Each scene shows the same named points in several views. A view is turned or mirrored, and shifted as a whole, has a little noise and may leave points out.
In the rows, 128 means zero.

Scene 1
View 1
J_197: 113 118 105 128 156 170 116 149 121 157 158 118 83 107 169 106 169 131
 175 132
J_382: 125 192 113 138 145 71 136 134 213 138 101 94 124 95 110 154 150 96 130
 144
J_720: 103 127 132 110 146 180 125 136 160 156 145 118 128 136 146 122 140 150
 117 149
J_103: 141 164 100 142 144 136 126 174 168 150 139 118 117 89 123 134 153 124
 170 126
J_187: 127 154 122 128 142 150 126 144 175 141 144 116 125 118 134 139 147 125
 127 129
J_158: 127 145 125 127 141 162 123 139 166 140 154 117 124 126 141 137 147 133
 124 126
J_383: 93 111 148 103 138 177 124 137 162 157 134 108 160 151 129 122 128 178
 101 185
J_73: 103 110 122 120 149 167 119 143 133 156 146 109 113 122 153 114 155 154
 151 158
J_246: 131 129 147 112 133 231 120 136 164 140 181 138 145 161 148 135 132 161
 81 114
J_468: 102 133 131 113 147 168 124 125 166 151 139 114 122 136 151 123 145 138
 112 148
J_167: 96 135 148 99 136 172 130 138 193 157 124 113 175 151 116 133 117 171 81
 178
J_969: 116 115 139 116 141 196 118 131 144 146 167 120 129 150 156 126 143 161
 109 139
J_548: 118 143 143 119 137 155 127 125 179 137 143 111 144 144 133 145 137 144
 91 144
J_835: 109 143 124 123 144 114 126 142 175 150 116 96 143 116 117 136 141 146
 133 176
J_576: 98 133 140 101 143 189 126 129 180 157 138 122 141 148 142 125 131 148
 92 154
J_699: 117 106 155 103 131 235 119 136 152 142 177 131 157 172 147 127 125 185
 81 143
View 2
J_246: 84 147 118 111 106 138 120 131 140 130 187 169 129 124 153 153 92 59 146
 123
J_158: 109 150 104 126 116 115 112 140 118 120 147 153 129 127 130 152 140 123
 125 111
J_468: 92 155 125 127 123 128 131 138 101 111 152 158 128 106 124 148 146 120
 145 129
J_103: 112 142 77 148 117 101 91 149 123 133 117 151 123 121 111 160 167 160
 105 72
J_197: 90 138 65 114 108 83 135 113 133 108 152 184 137 81 102 143 160 145 92
 109
J_167: 71 152 139 134 119 162 118 167 99 142 157 159 140 94 125 177 131 104 198
 119
J_73: 86 144 87 119 115 104 131 133 115 115 148 176 146 77 102 154 162 148 133
 114
J_835: 106 154 116 136 126 129 109 170 89 129 121 145 147 110 112 173 172 162
 168 111
J_720: 85 149 115 125 114 128 129 138 110 118 158 167 133 98 123 155 142 115
 146 122
J_382: 144 160 124 165 141 122 87 179 73 121 90 110 118 158 122 159 187 185 135
 92
J_699: 68 148 119 98 102 144 132 133 136 135 195 181 150 99 145 162 96 60 175
 135
View 3
J_167: 118 128 190 101 97 107 124 104 158 101 146 134 80 101 110 111 65 121 169
 128
J_969: 149 121 172 83 96 130 172 112 179 102 155 136 129 106 142 131 98 86 171
 131
J_383: 129 125 202 101 89 114 139 110 167 96 151 143 101 103 114 114 81 127 176
 130
J_468: 142 125 158 112 97 125 146 126 149 109 145 127 129 108 139 126 97 106
 150 145
J_720: 142 119 167 104 94 116 153 119 156 107 146 130 126 107 139 130 99 105
 160 134
J_835: 119 121 147 157 85 110 118 106 148 105 152 124 121 142 127 127 86 149
 164 155
J_103: 130 90 97 151 82 85 139 92 143 120 147 108 144 154 168 162 103 116 158
 135
J_699: 143 125 195 47 102 126 173 99 191 99 154 144 94 86 129 121 77 68 181 115
J_187: 130 120 116 132 96 120 135 110 144 117 144 114 125 132 146 136 88 103
 144 151
J_382: 109 125 82 199 94 120 93 113 116 124 144 98 132 168 139 128 80 144 127
 187
J_548: 126 133 146 111 103 134 140 104 161 108 153 124 106 120 129 119 73 97
 158 152
J_576: 133 121 172 97 100 110 137 120 148 107 138 129 108 95 130 122 85 103 150
 132
J_246: 141 123 158 53 110 128 173 97 182 111 149 131 98 92 143 127 76 49 166
 118
J_73: 155 107 169 123 81 108 163 122 161 101 154 136 157 120 151 143 121 126
 169 133
View 4
J_699: 132 158 139 135 118 185 43 197 92 103 172 139 165 70 171 158 161 122 140
 103
J_187: 98 139 133 139 140 161 134 142 96 128 107 129 138 120 136 146 158 136
 144 146
J_197: 101 128 138 157 154 132 108 150 97 70 106 67 87 100 134 140 113 131 149
 123
J_720: 113 152 145 138 136 178 102 164 97 101 128 117 130 93 147 150 156 124
 134 126
J_158: 104 134 128 143 137 152 114 150 92 116 118 126 140 111 139 145 149 137
 149 134
J_969: 119 145 135 141 127 167 76 171 95 96 150 121 139 83 148 145 147 129 139
 109
J_576: 114 163 154 136 130 199 99 163 97 118 138 133 141 98 153 153 174 126 126
 119
J_246: 122 142 134 149 118 171 51 181 85 116 172 140 169 104 167 153 161 135
 152 103
J_167: 123 175 153 110 131 208 107 184 102 125 128 149 156 74 165 166 183 112
 123 140
J_103: 95 126 128 140 159 124 146 153 94 122 73 101 126 124 149 158 133 131 163
 169
J_73: 110 147 138 136 146 156 110 162 103 80 111 92 104 73 141 147 133 119 133
 130
J_468: 106 153 145 140 137 182 114 150 101 108 127 123 126 99 139 143 160 128
 128 122
J_548: 111 148 130 130 125 177 115 153 98 127 131 151 155 94 137 145 170 132
 134 131
J_383: 124 171 149 113 132 202 101 183 105 105 130 136 141 58 156 161 169 109
 120 130
J_382: 84 139 125 124 150 156 203 108 104 155 62 149 137 133 111 139 172 142
 135 183
View 5
J_167: 100 165 124 72 102 119 129 170 145 124 120 194 152 89 126 167 135 137
 147 129
J_187: 127 113 138 114 129 137 137 131 121 115 112 152 137 105 139 119 121 111
 152 129
J_158: 119 124 148 115 134 137 125 128 130 99 121 154 143 97 145 111 123 129
 159 126
J_468: 104 132 136 106 120 134 111 138 136 110 110 149 129 90 133 141 124 140
 153 120
J_969: 91 153 155 100 133 132 89 135 152 74 126 160 146 80 146 123 131 170 169
 118
J_835: 106 124 146 134 106 127 166 152 119 139 117 169 139 107 122 147 118 122
 132 136
J_246: 114 166 137 58 135 129 81 141 159 71 134 175 159 74 157 112 135 148 184
 111
J_720: 103 144 142 97 125 132 106 138 141 96 120 160 141 88 140 134 129 147 158
 124
J_383: 83 164 138 92 101 118 121 166 148 119 122 186 147 86 125 166 134 159 144
 124
J_699: 91 186 142 57 120 122 82 156 168 76 135 187 163 68 149 132 139 172 175
 110
J_576: 105 149 123 76 115 128 102 147 144 111 110 166 138 86 134 152 132 137
 159 120
J_197: 87 107 173 159 152 150 110 111 127 72 106 123 115 108 138 122 119 183
 149 144
J_548: 118 142 133 94 110 126 123 144 139 121 127 166 148 85 139 128 127 118
 161 109
J_73: 82 130 163 141 128 137 118 133 134 94 115 147 129 97 130 141 126 176 146
 135
J_103: 129 96 161 141 153 145 165 127 107 96 115 154 138 128 142 107 118 125
 142 164
View 6
J_73: 84 146 131 117 123 157 140 148 80 115 129 120 136 134 81 133 114 145 113
 139
J_969: 76 123 104 100 110 166 114 129 100 107 152 124 135 109 64 115 134 126
 125 147
J_468: 79 137 111 116 119 155 133 114 120 126 134 126 147 117 89 120 121 134
 123 122
J_576: 75 119 95 106 122 147 115 93 128 124 150 126 146 111 79 112 120 138 112
 111
J_103: 124 151 162 118 121 159 156 166 98 142 92 157 142 120 123 105 148 128
 122 90
J_383: 74 105 105 111 129 123 108 105 96 124 179 120 144 125 77 136 119 143 99
 105
J_382: 115 152 142 159 131 148 174 126 147 178 110 167 172 121 170 135 136 112
 151 59
J_167: 83 97 101 107 131 119 103 90 113 132 173 130 148 116 83 122 125 141 99
 83
J_835: 98 133 132 140 134 128 143 129 101 151 143 140 156 134 125 147 123 130
 119 81
J_187: 101 139 127 123 119 160 145 127 127 143 121 147 151 112 114 113 139 122
 133 102
J_548: 84 114 103 119 116 152 121 110 127 136 157 142 153 107 99 121 140 117
 131 107
J_246: 78 100 94 79 100 165 91 114 123 105 159 133 131 89 55 82 159 118 121 137
J_158: 96 135 127 114 111 167 133 138 115 130 127 143 144 109 99 107 146 119
 133 120
J_699: 68 90 88 81 107 151 82 109 101 98 183 121 129 100 42 101 146 128 107 139
J_197: 95 172 145 111 114 181 160 167 78 109 93 122 132 134 80 119 117 142 121
 156

In a view up to two points have been moved. Name them for each view, in the order of its rows, or write none.
view 1 => J_187, J_167
view 2 => J_197, J_73
view 3 => J_382, J_576
view 4 => none
view 5 => J_969, J_720
view 6 => none

Scene 2
View 1
J_538: 112 137 77 81 135 106 63 109 111 153 180 104 165 104 119 103 102 131 95
 134
J_740: 150 142 123 113 125 125 130 125 114 151 156 110 158 92 120 148 88 131
 133 156
J_879: 170 153 146 127 178 154 150 169 131 156 117 107 138 113 152 160 95 116
 116 139
J_754: 131 165 112 63 150 122 94 123 112 119 142 123 133 103 144 70 84 142 79
 156
J_618: 146 145 161 119 160 119 157 171 123 142 91 130 120 100 139 88 98 119 91
 168
J_708: 177 174 153 92 158 155 149 143 119 122 121 122 128 98 159 126 66 139 111
 163
J_662: 146 185 135 126 172 121 79 141 140 132 132 153 125 92 111 127 147 113
 119 137
J_83: 170 182 138 103 104 132 112 89 113 108 173 144 148 57 100 157 92 150 173
 174
J_496: 152 136 123 111 108 125 134 116 108 151 160 107 165 84 114 150 82 137
 144 164
J_13: 129 127 98 64 142 129 117 130 104 150 151 86 158 118 157 92 57 138 78
 149
J_274: 140 114 103 87 105 125 140 115 99 160 167 82 175 102 134 135 52 143 119
 163
J_183: 192 186 179 126 150 151 160 145 129 116 114 146 120 75 130 159 98 131
 150 171
J_266: 167 173 139 91 122 136 128 108 112 114 153 130 143 74 126 134 75 149 144
 169
J_921: 127 112 106 79 123 120 144 134 99 160 146 81 160 111 147 99 54 140 87
 162
J_989: 145 181 94 84 160 132 50 107 127 127 177 127 147 99 127 130 111 132 111
 128
J_491: 106 136 82 70 122 101 70 103 107 144 176 107 160 99 116 86 94 139 92 144
J_878: 171 155 161 128 139 136 165 145 121 136 119 129 134 84 127 145 89 129
 140 170
J_967: 140 151 98 95 131 123 85 108 114 146 177 114 164 96 122 134 96 135 121
 141
View 2
J_496: 107 155 144 133 154 123 135 134 117 118 103 136 111 151 94 112 163 157
 102 133
J_967: 95 148 156 140 127 109 140 152 143 96 126 150 134 134 127 99 160 158 133
 125
J_754: 100 127 142 107 136 118 118 168 129 106 181 156 119 108 164 114 119 128
 152 128
J_618: 153 90 122 114 183 138 119 162 122 157 188 145 112 111 94 140 118 125
 121 124
J_708: 131 139 145 94 161 168 119 143 108 136 144 161 114 84 124 128 138 129
 129 116
J_183: 173 110 145 124 167 171 146 118 83 175 97 159 128 96 90 140 134 155 124
 107
J_879: 160 123 151 125 171 165 138 153 148 151 147 164 146 91 61 128 169 139
 114 106
J_274: 82 182 143 112 164 129 116 148 134 100 133 134 98 146 100 107 170 141 94
 142
J_878: 152 122 138 122 173 155 134 130 103 158 119 147 115 116 80 133 141 148
 108 119
J_662: 152 75 153 164 131 109 162 156 137 138 140 162 163 110 118 120 125 167
 156 105
J_538: 77 144 153 143 124 82 135 175 165 77 161 145 133 145 145 92 150 150 139
 136
J_740: 116 145 148 136 155 127 136 142 127 123 120 144 122 138 94 113 159 156
 110 127
J_989: 106 135 169 147 106 107 151 155 149 97 133 169 157 107 153 98 149 163
 161 112
J_921: 86 165 136 98 168 129 102 166 144 101 175 136 93 134 108 114 158 120 102
 142
J_13: 84 163 142 97 154 124 106 174 153 92 184 147 108 116 130 106 155 120 122
 136
J_491: 70 144 146 134 127 80 129 170 149 76 163 139 120 151 158 94 138 146 138
 139
J_83: 115 147 155 141 132 129 152 107 75 128 60 147 118 136 135 111 138 179
 133 123
J_266: 117 147 151 117 142 145 136 122 89 130 99 153 113 118 130 120 137 155
 131 122
View 3
J_740: 103 140 147 109 117 129 133 110 120 148 97 113 121 121 135 106 141 128
 100 125
J_878: 114 157 141 105 123 125 160 123 144 181 100 123 126 154 170 148 136 130
 95 135
J_921: 168 121 155 82 111 137 122 122 108 170 115 127 85 92 132 81 152 99 86
 105
J_13: 175 122 143 92 117 148 121 124 100 158 110 139 93 82 120 84 156 97 93
 117
J_183: 108 173 124 126 131 132 178 127 148 181 86 131 148 168 172 175 130 135
 101 155
J_274: 120 115 153 96 114 131 132 96 97 157 100 125 86 89 136 87 151 102 86 99
J_538: 147 129 145 112 124 139 86 123 104 110 107 100 117 86 78 51 138 117 116
 148
J_662: 119 183 128 134 133 134 117 149 156 127 100 94 173 162 113 122 118 156
 130 189
J_618: 183 170 146 85 122 128 130 159 160 191 131 112 117 161 159 126 135 131
 95 148
J_496: 92 130 149 111 120 121 137 95 116 147 93 112 108 114 141 108 139 120 95
 120
J_754: 203 144 130 115 140 146 113 144 116 142 102 122 107 103 106 93 135 105
 107 170
J_491: 162 125 144 115 135 133 90 121 103 111 103 95 98 82 86 54 131 108 108
 153
J_266: 120 138 124 134 143 132 159 105 117 149 74 127 115 121 141 136 130 109
 100 156
J_83: 78 135 122 157 153 121 160 84 111 128 58 108 118 123 139 138 117 117 103
 168
J_708: 160 157 124 112 126 152 164 140 127 183 93 152 131 130 153 146 150 113
 97 146
J_967: 114 136 140 122 124 138 115 115 106 122 92 113 129 99 103 82 139 123 113
 144
View 4
J_662: 131 116 89 148 62 160 99 93 170 105 152 105 111 142 146 66 125 109 123
 172
J_491: 177 134 114 116 119 189 90 164 136 138 184 122 118 177 100 32 118 118
 114 101
J_266: 193 129 135 119 104 155 115 127 146 130 155 164 124 131 100 113 130 127
 120 180
J_740: 170 159 120 112 82 160 117 130 152 122 141 165 128 125 102 79 114 134
 115 137
J_13: 175 163 143 132 131 178 75 154 141 99 178 179 143 165 119 54 116 119 83
 102
J_618: 143 136 135 150 64 162 129 126 180 56 157 173 177 150 150 74 131 97 73
 162
J_708: 171 142 145 148 108 152 92 107 157 86 156 189 145 129 137 111 128 117 91
 179
J_967: 170 147 109 119 101 170 89 131 143 140 157 136 107 139 107 61 111 131
 124 123
J_921: 181 174 148 118 114 177 99 164 144 98 167 192 158 152 109 56 115 123 82
 97
J_754: 173 120 135 145 128 179 81 145 148 101 195 142 137 178 136 61 133 102 96
 141
J_496: 184 164 125 102 81 161 128 138 147 132 138 172 129 122 89 84 112 139 119
 137
J_538: 165 145 103 120 112 186 78 149 140 136 175 118 108 169 109 27 111 123
 118 93
J_274: 184 174 137 109 107 167 107 151 139 121 153 189 141 136 97 76 112 135 99
 115
J_989: 163 127 96 139 116 169 60 108 142 140 170 112 85 147 126 61 117 124 132
 141
J_879: 137 172 119 149 72 143 92 88 172 77 128 190 142 109 148 91 113 128 92
 154
J_83: 200 118 122 103 91 153 131 120 142 159 144 144 101 120 83 118 130 138
 143 191
View 5
J_496: 164 110 116 136 171 99 105 100 149 129 170 126 126 94 111 130 124 79 126
 129
J_618: 111 132 112 134 110 133 153 101 129 116 138 196 161 117 110 109 69 112
 158 153
J_491: 161 180 153 168 157 88 84 96 126 139 188 139 151 56 82 127 127 159 134
 118
J_989: 153 172 162 146 139 105 87 120 120 143 160 109 171 106 123 169 142 156
 119 113
J_754: 142 168 169 142 117 107 100 98 107 116 179 163 167 89 99 125 108 154 164
 126
J_878: 136 96 112 121 138 127 138 107 141 113 140 148 138 129 131 133 97 68 148
 140
J_967: 165 149 142 146 158 99 90 109 135 140 170 118 151 90 110 145 136 124 117
 120
J_879: 142 110 111 105 117 126 132 112 136 142 140 164 174 161 139 119 98 94
 107 150
J_740: 157 121 119 134 159 106 109 105 146 133 162 131 140 105 114 132 119 93
 124 132
J_13: 168 150 156 124 129 87 89 85 118 136 204 176 164 90 90 88 111 133 134
 130
J_83: 153 111 144 140 171 112 104 119 144 101 151 82 115 92 134 187 136 75 163
 110
J_183: 126 91 120 111 127 142 142 118 134 99 120 134 141 150 157 159 97 64 163
 136
J_662: 117 163 122 157 127 134 133 130 132 138 111 124 169 124 133 174 112 144
 126 131
J_274: 180 114 133 126 166 82 89 83 143 136 203 149 133 83 93 95 122 85 125 130

In a view up to two points have been moved. Name them for each view, in the order of its rows, or write none.
view 1 => none
view 2 => J_708
view 3 => J_13, J_662
view 4 => J_274
view 5 => none

Scene 3
View 1
J_93: 102 147 110 112 106 75 131 182 123 91 135 48 120 130 136 161 93 138 111
 148
J_542: 112 123 121 93 187 145 97 124 109 149 125 114 150 124 138 101 181 129 97
 159
J_759: 107 137 117 95 163 141 92 136 117 134 112 109 141 124 147 114 183 121 93
 155
J_56: 110 124 130 103 169 110 104 114 117 156 91 104 143 106 164 109 217 84 97
 135
J_439: 114 171 128 118 122 98 111 127 133 149 97 38 160 101 151 122 172 106 119
 164
J_72: 103 132 126 107 113 67 79 138 121 116 93 61 104 77 155 124 213 65 65 179
J_562: 110 133 117 101 154 117 97 141 115 132 125 83 137 121 137 119 161 129 96
 164
J_697: 116 173 129 115 145 135 107 112 130 170 80 71 173 106 161 109 208 98 117
 155
J_463: 112 127 124 99 173 126 95 115 114 157 100 107 146 107 156 104 214 100 93
 151
J_252: 118 133 134 109 177 117 112 100 124 183 90 91 166 108 165 100 219 85 121
 132
J_12: 102 118 117 98 168 121 104 131 115 139 95 126 134 120 162 120 209 92 92
 121
J_609: 120 145 135 119 137 79 130 122 129 165 115 31 163 104 152 121 149 112
 138 152
J_719: 112 168 121 99 164 173 88 123 120 154 109 89 169 121 138 102 187 142 102
 182
J_163: 96 133 101 91 139 131 90 172 109 81 128 117 105 133 136 140 155 131 71
 154
View 2
J_719: 139 146 84 112 145 102 68 142 147 111 141 151 167 93 121 127 68 130 108
 134
J_252: 114 112 140 94 116 131 62 185 145 120 159 167 162 76 173 102 108 124 140
 137
J_56: 111 129 148 103 116 136 87 169 134 116 149 176 157 90 158 114 118 123
 148 125
J_463: 114 130 131 107 124 125 84 158 128 121 150 167 165 97 149 117 110 130
 143 123
J_72: 108 125 180 80 110 136 142 154 94 79 108 187 146 95 100 140 127 121 147
 158
J_439: 139 116 145 84 113 123 95 165 145 67 113 156 150 59 118 112 89 112 103
 169
J_93: 165 166 149 109 108 122 155 103 161 20 76 122 126 57 101 78 124 80 79
 133
J_609: 141 102 145 84 104 119 92 161 145 60 120 125 148 48 140 79 109 104 89
 166
J_542: 129 146 104 122 134 112 84 129 135 120 153 137 166 104 149 100 110 129
 123 110
View 3
J_93: 121 207 204 128 129 164 165 75 178 127 196 166 117 201 161 115 62 184
 149 198
J_252: 128 152 129 145 88 174 132 146 145 131 131 127 123 123 146 160 170 157
 160 104
J_56: 138 168 146 133 110 132 127 142 143 131 132 121 119 143 117 151 164 162
 157 121
J_719: 108 163 176 164 99 154 123 115 136 126 127 98 137 113 128 152 112 138
 121 153
J_439: 98 185 147 126 113 191 151 118 160 125 136 124 128 154 172 133 128 155
 154 156
J_609: 109 173 146 132 102 199 169 119 152 121 165 146 108 156 185 134 125 168
 162 152
J_697: 109 168 144 142 94 179 128 131 153 131 116 109 140 125 146 151 148 141
 144 125
J_12: 151 168 168 142 111 114 118 131 149 137 142 128 125 149 94 153 150 168
 151 126
J_163: 137 194 212 135 137 96 130 95 147 128 160 124 123 179 94 127 85 168 130
 190
J_562: 122 177 177 142 120 135 151 116 131 120 158 120 108 155 133 135 108 166
 141 174
J_759: 131 167 180 150 111 124 131 119 133 127 144 113 122 138 113 147 119 155
 133 155
J_463: 132 162 151 140 112 126 132 141 129 125 129 107 115 134 113 151 156 155
 148 132
J_72: 114 211 141 79 159 130 148 142 159 123 120 112 122 198 131 115 161 158
 164 169
View 4
J_56: 149 132 171 96 133 141 124 135 133 152 127 153 108 98 118 119 127 110
 114 124
J_562: 141 106 129 106 166 143 119 152 119 117 128 138 114 138 124 88 155 136
 145 108
J_72: 133 109 201 101 192 167 150 149 125 139 172 131 100 128 107 134 158 112
 129 164
J_719: 146 148 94 96 117 135 119 161 141 120 118 135 127 122 113 103 142 101
 154 97
J_12: 135 108 165 103 126 126 138 124 109 149 121 142 88 109 126 103 135 128
 102 98
J_697: 151 132 136 85 125 131 121 127 172 153 119 136 142 105 118 127 141 98
 121 127
J_542: 149 130 124 106 127 133 109 161 113 123 112 157 104 114 124 84 132 128
 137 86
J_163: 117 85 123 113 161 141 157 150 85 102 144 107 82 162 117 86 172 142 142
 88
J_759: 139 119 128 103 130 131 129 146 117 127 125 134 102 123 120 97 145 122
 132 93
J_439: 146 107 138 89 174 141 118 128 174 136 130 133 156 131 118 121 159 118
 139 146
J_609: 154 93 140 91 189 137 93 125 174 140 114 154 171 125 128 99 154 142 138
 146

In a view up to two points have been moved. Name them for each view, in the order of its rows, or write none.
view 1 => none
view 2 => none
view 3 => J_252, J_719
view 4 => J_56

Scene 4
View 1
J_401: 147 146 103 94 76 171 99 117 117 130 188 119 105 127 145 101 152 151 117
 87
J_464: 133 138 128 105 85 125 126 97 94 120 182 110 61 135 142 118 138 143 104
 113
J_499: 147 148 83 83 64 143 108 107 94 111 176 121 80 115 123 87 179 114 120 96
J_861: 134 125 136 79 72 103 136 87 99 108 120 119 65 99 106 132 169 100 118
 118
J_840: 134 111 188 86 75 120 126 94 137 125 109 111 94 103 115 167 133 137 115
 119
J_460: 144 157 94 99 94 156 115 109 98 135 188 126 90 128 155 93 165 136 116 91
J_208: 129 122 175 92 98 108 142 85 114 130 120 118 75 111 129 155 141 129 114
 122
J_248: 138 134 134 91 83 129 123 98 108 122 154 117 79 119 128 125 153 128 114
 107
J_979: 145 143 132 102 98 173 100 112 123 139 197 112 99 143 151 117 133 163
 108 89
J_658: 118 147 159 116 123 114 163 83 103 153 136 130 82 118 184 142 137 150
 111 125
J_471: 129 148 142 106 121 133 147 91 105 150 145 130 89 117 169 129 151 140
 114 109
J_358: 118 139 154 108 91 124 151 95 116 148 126 132 105 105 177 143 137 157
 120 125
J_569: 146 148 114 92 88 164 109 110 120 136 170 125 106 122 145 108 157 143
 120 88
J_185: 143 158 97 97 91 164 117 111 109 140 173 133 110 119 163 95 164 143 124
 89
View 2
J_569: 95 143 114 147 132 81 142 114 142 129 132 168 104 116 142 160 95 163 172
 108
J_471: 133 155 142 155 135 101 137 97 157 95 135 142 86 110 139 126 73 160 174
 116
J_499: 66 159 96 128 135 69 115 135 137 93 117 161 120 121 163 171 92 168 160
 85
J_979: 91 132 127 154 133 98 166 111 135 154 164 155 101 123 148 150 93 178 171
 99
J_185: 87 160 111 160 132 69 143 106 147 125 129 172 107 110 137 165 77 171 159
 111
J_358: 152 150 160 148 139 113 122 100 188 109 131 155 92 107 148 115 89 174
 166 135
J_658: 151 157 166 157 140 119 135 92 173 87 142 130 80 109 144 103 67 167 168
 123
J_208: 154 129 150 120 140 127 110 123 164 82 129 134 87 119 161 112 115 150
 189 112
J_401: 76 144 110 149 133 78 147 119 140 143 142 171 113 120 148 166 95 178 164
 99
J_460: 76 162 110 156 134 75 146 113 135 115 139 156 108 117 148 162 72 172 158
 95
View 3
J_208: 132 96 119 135 146 128 114 129 165 139 151 150 151 97 159 85 182 93 100
 126
J_248: 127 118 115 161 134 141 135 118 155 135 135 123 150 101 142 128 158 112
 100 130
J_499: 131 132 111 174 114 159 147 105 150 124 110 89 149 122 128 171 148 138
 98 140
J_840: 111 94 120 164 156 126 123 128 166 128 140 150 168 98 162 76 197 61 107
 116
J_460: 113 140 111 172 118 143 143 98 112 137 135 100 145 98 128 156 124 138 96
 128
J_979: 93 138 111 198 144 130 159 102 110 143 146 130 156 75 133 139 121 106
 100 110
J_185: 100 138 112 173 113 140 140 90 95 132 130 96 152 110 130 142 135 131 94
 122
J_464: 132 126 120 165 146 146 126 130 149 144 151 118 143 74 130 141 134 113
 104 134
J_569: 100 131 109 180 122 136 152 95 115 132 127 113 156 107 137 136 142 115
 96 119
J_471: 115 113 118 137 127 126 112 109 110 146 160 130 142 93 147 100 146 120
 91 121
J_358: 106 106 127 143 134 133 90 118 108 137 161 121 155 89 149 81 170 87 97
 119
J_658: 123 102 127 119 140 123 89 125 115 155 182 141 138 77 152 79 151 107 94
 124
J_861: 153 100 117 134 126 149 121 129 190 127 123 122 147 127 152 118 192 114
 101 142
View 4
J_358: 134 136 161 159 162 143 152 91 161 117 145 152 138 130 112 80 153 103
 125 158
J_208: 143 141 149 120 145 137 153 74 141 109 147 108 123 146 116 96 161 131
 139 155
J_460: 100 113 112 145 166 156 136 130 169 143 121 162 69 114 111 114 118 122
 118 105
J_471: 109 135 133 144 158 124 154 102 164 136 142 159 120 134 119 77 148 115
 137 123
J_464: 127 141 126 127 145 139 112 97 151 137 119 144 87 116 112 125 136 116
 133 128
J_185: 104 106 127 161 174 170 153 137 178 132 126 166 84 116 108 102 119 117
 105 118
J_658: 125 147 145 156 158 117 142 80 154 135 148 162 142 131 121 72 159 107
 145 141
J_499: 119 102 104 141 170 181 130 123 146 131 125 133 51 121 112 137 113 148
 113 113
J_569: 106 113 131 134 158 160 160 133 177 128 121 146 81 123 105 107 123 119
 113 119
J_401: 105 113 129 133 158 164 148 143 184 131 109 150 68 113 100 121 116 111
 105 116
J_248: 127 127 130 124 153 153 140 101 150 122 131 123 89 132 112 116 139 132
 125 134
J_861: 146 121 126 129 162 167 138 77 117 109 151 95 90 148 124 118 146 161 132
 148
J_840: 149 141 175 111 137 150 165 86 159 90 135 95 125 144 102 101 160 117 124
 174
J_979: 101 132 138 117 140 138 148 137 195 135 103 153 84 115 95 111 125 97 116
 116
View 5
J_460: 126 140 128 136 126 139 117 160 139 135 156 128 92 167 116 108 106 133
 109 156
J_208: 95 130 138 89 102 118 168 111 115 102 88 117 118 127 86 100 105 107 171
 146
J_471: 111 145 128 129 124 130 138 113 111 133 129 116 114 133 89 100 117 121
 151 137
J_401: 127 151 121 121 122 139 117 180 139 138 128 134 93 175 136 111 106 138
 118 160
J_464: 95 153 142 125 123 128 153 147 124 112 116 127 91 158 89 114 106 107 129
 153
J_185: 136 142 112 131 126 139 110 157 136 147 146 119 105 161 125 105 112 134
 119 157
J_840: 97 146 125 70 95 117 169 133 113 108 51 120 122 132 109 103 106 110 184
 151
J_358: 109 157 110 118 123 127 143 114 103 137 92 100 127 129 92 106 129 99 167
 145
J_979: 113 173 136 123 129 140 125 171 118 137 114 150 88 166 129 108 112 150
 132 138
J_861: 105 98 132 81 91 113 170 124 152 87 112 106 115 140 90 104 85 93 142 177
J_569: 129 144 121 114 117 137 120 160 134 138 127 128 102 160 128 105 107 139
 130 154
J_248: 109 131 136 103 109 126 151 144 135 109 115 125 103 153 104 108 98 116
 137 160
View 6
J_979: 146 148 121 113 173 171 145 136 146 154 70 122 95 92 140 121 110 143 152
 107
J_499: 169 107 126 118 136 144 144 161 140 174 129 121 111 100 130 70 125 108
 128 123
J_861: 135 135 128 160 131 117 157 166 117 157 145 190 129 117 124 89 98 79 120
 109
J_471: 136 162 117 131 153 132 129 143 136 153 103 143 113 148 115 140 78 113
 149 96
J_401: 154 126 124 106 157 170 144 142 149 166 102 111 91 90 137 106 114 132
 144 117
J_248: 141 140 124 139 150 138 150 154 131 156 112 158 115 108 130 104 102 108
 133 108
J_569: 143 135 122 113 149 169 147 140 143 163 109 121 94 105 130 112 107 122
 150 113
J_208: 118 169 124 161 152 124 155 151 120 140 115 199 123 120 125 131 78 97
 134 96
J_840: 98 167 129 164 160 145 170 138 119 137 121 212 100 88 137 141 73 103 129
 100
J_358: 118 163 121 136 159 129 129 131 139 148 133 162 92 133 119 170 49 118
 136 104
J_658: 133 177 117 141 164 113 121 142 136 146 100 161 116 155 114 161 57 119
 144 93
J_464: 161 143 122 135 169 119 134 158 138 155 84 151 123 104 136 106 100 127
 127 104
J_460: 168 129 120 110 149 144 127 153 148 169 98 106 111 126 124 102 111 125
 145 112

In a view up to two points have been moved. Name them for each view, in the order of its rows, or write none.
view 1 => J_840
view 2 => none
view 3 => J_658
view 4 => J_471, J_185
view 5 => J_464
view 6 => J_358, J_460
